The views of a scene show one set of named points, each view turned or mirrored, shifted and resized as a whole, with a little noise and some points left out.

Scene 1
View 1
q366: [  1  22  -1   1  18   4  11   9   3   0   3  -8 -26 -18  -5   3 -12  -7
  -7   5   4   9  -3  -8]
q704: [ -5  16  -4  12  10   5  15   1   8  18  -7   8 -20   2  10  -1  23   8
  -1   5  16  -5  10  11]
q692: [-11   6 -12   9  17  -8   3   7  15  14  -3  10 -15 -13   2   0  11  -3
   3   1   5  -5   2  -2]
q954: [  1  13  -9   8  18 -20  -1  18   5   6   2  -4 -19 -22  -9  10  -9  -5
   9 -12  -4  11  -4  -7]
q785: [ -6  16  -3  10  10  10  16  -1   7  15  -6   5 -22   0   8  -4  18   5
  -6  10  15  -6   8   8]
q326: [-15   8  -8   4  17   5   9   2  17  11  -1  12 -17 -11   3  -6  12  -7
  -6  10   9  -7   4  -6]
q698: [  1  17  -6  10  17 -16   4  15   4   9   0  -3 -19 -17  -5   9  -4   0
   8 -12   1   8  -1   1]
q431: [  3  11  -9  17  12 -18   2  11   4  18  -5   1 -18  -9   1   8  12   7
  12 -14   6   4   4  10]
q316: [ -2   4 -16  11  17 -32  -9  20  11  15  -2   5 -13 -22  -6  10   3  -1
  18 -15  -6   7  -3  -2]
q134: [-19  -1 -17   8  18  -4   2   4  22  18  -6  19 -12 -11   5  -6  22  -5
   0   6   7 -11   5  -4]
q376: [ -5  14  -7   7  15  -4   8   8   9  10  -1   2 -19 -11   0   1   5  -1
   0   1   6   0   1  -3]
q454: [  6  13 -10  13  19 -33  -9  25   4   6   3  -9 -17 -29 -14  17 -17  -3
  17 -21 -11  20  -8  -6]
q632: [-17   8  -8   0  18  12  14   1  18   7  -1  12 -18 -10   5  -9  10 -10
 -10  17  11  -8   3  -9]
View 2
q785: [ 26  15 -20 -12  26  -3   4  -3  -8 -15  17   2 -24  -3  -9  -5 -14  12
   6  -7  17   9  -6  -9]
q698: [ -2  48  -6  12  -9  10 -15   2  -4  -9  26   7 -16  23  -2  23   4   1
  13 -17  14  -1   9  -3]
q431: [  0  49   2   6   2  -5 -12 -16  -6 -16  32  -1 -16  15  -5  19   0   7
  14 -11   2  -7  -2  -3]
q704: [ 25  21 -13 -13  25  -7   5 -10  -7 -20  22   0 -23  -3 -11  -2 -14  16
   7  -3   9   3 -10 -11]
q954: [ -7  51  -8  16 -20  12 -16   1  -7  -5  19   9 -13  28   3  26   6  -3
  16 -25  16   1  13  -2]
q316: [-10  51  -6  16 -23   5 -18 -13 -10  -4  19   7 -17  33   6  31   4  -9
  22 -30   6  -5   9  -1]
q454: [-20  64  -1  27 -31   7 -24 -11  -6  -7  24   8 -14  37   6  40  10  -9
  25 -31   4  -9  10   1]
q376: [ 14  28 -18   3   2  12  -5  11  -7  -7  15   9 -18  16  -3  10  -5   4
   9 -19  25  11   8  -6]
q134: [ 23   9 -19  -9   1 -19   7 -34 -21 -10   2   4 -26  13   7   9 -17  -7
  20 -33   3  -1  -9  -2]
q632: [ 24   8 -26  -9   7  -8   7 -17 -18  -8   0   8 -26   9   4   3 -16  -2
  15 -28  16   6  -3  -6]
q366: [  9  31 -24  11  -6  22  -9  27  -4  -3   8  16 -13  19  -1  10  -1   2
  10 -21  35  17  17  -9]
q692: [ 11  23 -14  -2  -2  -8  -3 -20 -14  -8  12   4 -23  17   3  13  -9  -2
  17 -27   6  -3  -2  -2]
q326: [ 23   8 -24  -7   4  -5   5 -10 -18  -6   3   7 -26  11   2   2 -15  -2
  15 -28  17   9  -4  -6]
View 3
q316: [-13  -8 -22  10   0  10  39 -16  -9  27  14 -14  23  20  -8   7  13  22
   3  25 -10  -4  12  -1]
q698: [  2   6 -15   4   6   3  29 -21  -6  10   0 -28  16  23 -15  15  15  11
  -3  13 -13  -1  17   0]
q366: [ 23  10  -5   4  13 -12   6 -28 -11  -1 -10 -25   1  13 -12  23   1   5
  -5   3 -19   1  27   4]
q134: [-22 -21  21  -4  -6 -10  16 -18   7   1  -1   7   4  30   0   6   9  19
  12   7  -5 -11  12  20]
q692: [ -2  -8   6   1   0  -6  12 -23  -3   5  -2  -7   5  22  -6  13   7  13
   3  11 -10  -7  18   9]
q632: [-10 -15  22  -7  -2 -15   5 -21   4  -5  -7   0  -1  27  -4  12   8  12
   7   1  -9 -10  15  19]
q454: [  6   5 -40  20  10  12  37 -21 -20  29  17 -27  23  12 -13  11   6  19
  -5  30 -19   2  18 -12]
q376: [  9   5   3  -1   7  -9  13 -26  -6  -3 -12 -21   6  22 -15  20  10   7
  -1   3 -14  -3  21   9]
q785: [ -4   1  25 -18   1 -12  14 -23  10 -13 -20 -18   5  37 -17  15  21   5
   2 -10  -7  -8  14  21]
q431: [-10   2  -7  -9   2   7  40 -17   3  12  -3 -25  24  34 -17   6  26  13
   1  11  -9  -4   9   8]
q954: [ 15  10 -25  10  11   3  25 -25 -16  14   1 -31  15  15 -17  18   9   9
  -7  15 -18   1  22  -5]
View 4
q704: [ -7  -7  -5   1   5  19   0 -30  13   0   0   5 -10   4   2  -2  18  -1
 -15   0  19   2 -16 -22]
q431: [-15   9 -13  -3   1  32   2   9   2   0  -7   7  -7   5  -3  -5   0  -2
  -2  -1 -14  -2  -4 -31]
q954: [ -4   2 -29  12  -8  20 -19  18  11 -10  -4  10  -1  14  -6  -5 -10 -11
   7  11 -48   8   2 -19]
q698: [ -9   4 -25   8  -5  23 -12  13  11  -2  -8  10  -3   8  -7  -5  -8  -5
   4   6 -33   5  -3 -18]
q692: [  1  -7  -8  -2  -3  17 -15 -12   6 -12   8   3   4  10  11  -6  10 -11
  -2   4 -14   8   1 -34]
q366: [  7 -15 -32  26  -7   7 -26 -13  28 -10  -3  14  -5  11 -16  -3  -2  -7
  -1  15 -32  11  -9   1]
q326: [ 11 -17  -7   5  -5   6 -19 -28  14 -15  14   5   5  10  14  -2  15 -11
  -5   6  -2  11   0 -26]
q785: [ -1 -14  -8   7   3  14  -7 -36  18  -3   4  10  -9   4   0  -1  19  -2
 -15   4  17   3 -14 -19]
q632: [ 10 -18  -5   1   2   6 -21 -33  14 -17  15   1   9   9  14  -5  18 -15
  -8   8   0  13   0 -28]
q454: [-10  14 -35   9  -9  27 -19  43   6  -8 -12   9  -1  15 -10  -7 -24 -10
  16  10 -70   7   8 -22]
q134: [  2  -9  -1  -5   0  16 -12 -18   5 -13  11   2   6  10  16  -3  13 -11
  -4   4  -1   7  -1 -36]
q316: [-10  12 -16  -6  -5  28  -9  33  -4 -11  -2   2   5  12   7  -8 -11 -12
   8   5 -46   6  10 -38]
q376: [  3 -10 -23  16  -2  13 -16 -16  21  -8  -2  12  -5  10  -6  -4   4  -5
  -3   8 -15   9  -8 -10]
View 5
q698: [  8  -5  21 -16  16   2   0 -16  21 -36  -4  13 -18 -10  -1  -4 -19  10
  13  -6 -16  19 -20   2]
q692: [  7  -1  12 -16  15  -9  15   4  25 -19   5   5  -1  -8  -6   2 -43  29
   3  13 -10  10 -13  25]
q785: [-10   7  12 -26   8   0  23  22  13 -22 -13  10   9   5  13   5 -52  54
  21   4 -26 -12 -13  27]
q704: [-14  10   4 -29   0  -1  29  30  14 -14  -9  -5  14   0  12   5 -60  52
  16  13 -27 -20 -12  38]
q326: [  7   6  20 -11  23 -14  22  15  16  -7  -1  13   9  -4  -4   9 -51  55
  10  17 -12   2 -12  24]
q366: [  8   7  37  -6  31  -6   6 -10  13 -19 -16  35  -8   8   7  10 -18  47
  25 -13 -21  16 -20 -10]
q954: [ 13  -6  27 -11  26  -4  -4 -20  28 -33   1  18 -19  -9  -4  -3 -10   7
   8  -6 -10  29 -21  -5]
q454: [ 22 -16  33  -8  28   4 -12 -40  34 -46   5  17 -35 -16  -8  -6   3 -18
   4 -13  -5  43 -25 -13]
q431: [ -2  -7  11 -28   2   8   6   0  25 -41   1  -5 -17 -14   4  -7 -30   3
   7  -1 -18   6 -17  19]
q376: [  4   6  24 -15  22  -3  10   0  15 -21 -13  24  -3  -1   9   5 -28  44
  19  -6 -21  10 -17   6]
q316: [ 15 -14  16 -14  18   0   0 -21  36 -38  14   1 -20 -24 -15  -7 -20 -14
  -8   6  -2  32 -18  11]
q632: [  6   8  18 -12  22 -14  24  18  18  -4   0   8  11  -4  -4  11 -54  55
   4  23 -10   4 -10  29]
View 6
q134: [ 42  13  23 -36   9 -32  -1 -14   6  47 -14 -12  18 -30  10 -20 -35  -6
 -22 -16 -17  10  13 -14]
q454: [ 33  24  -5 -32 -29   4   9  -4 -16   0 -18 -12 -13  51 -29  20 -11  -8
   3 -76 -41 -54  18 -28]
q316: [ 34  27   0 -36 -20  -6   5  -3 -11  23 -26   2  -8  19 -21  12 -21  -1
 -12 -57 -36 -23  21 -30]
q704: [ -5   2   7 -14  20 -12   5 -17  18  37 -16  -9   9 -22  10 -28 -11 -15
   2   8   3  -5   7  12]
q366: [ 37  -8  14 -19   4 -18   3 -27   3 -12  16 -56  30  25  17 -16 -18 -44
  12 -46 -13 -53  -3   7]
q326: [ 37   2  24 -27  13 -30  -2 -20  11  28  -1 -26  22 -19  18 -29 -28 -20
  -8 -19  -7  -7   9  -1]
q632: [ 37   2  24 -27  19 -32  -2 -20  10  33  -4 -23  25 -22  17 -25 -30 -19
 -11 -13  -7  -3   5   0]
q698: [ 15  14  -2 -24  -9  -3   6 -11  -2   8 -13 -10  -1  22 -11   2 -10 -14
   3 -41 -20 -38  11  -9]
q692: [ 31  13  15 -33   4 -21   0 -13   3  31 -12 -10  11 -10   2 -14 -24 -10
 -10 -26 -16 -11  13  -8]

In a view up to two points have been moved. Name them for each view, in the order of its rows, or write none.
view 1 | q376, q632
view 2 | q316, q454
view 3 | q692, q954
view 4 | q134
view 5 | q704
view 6 | q366
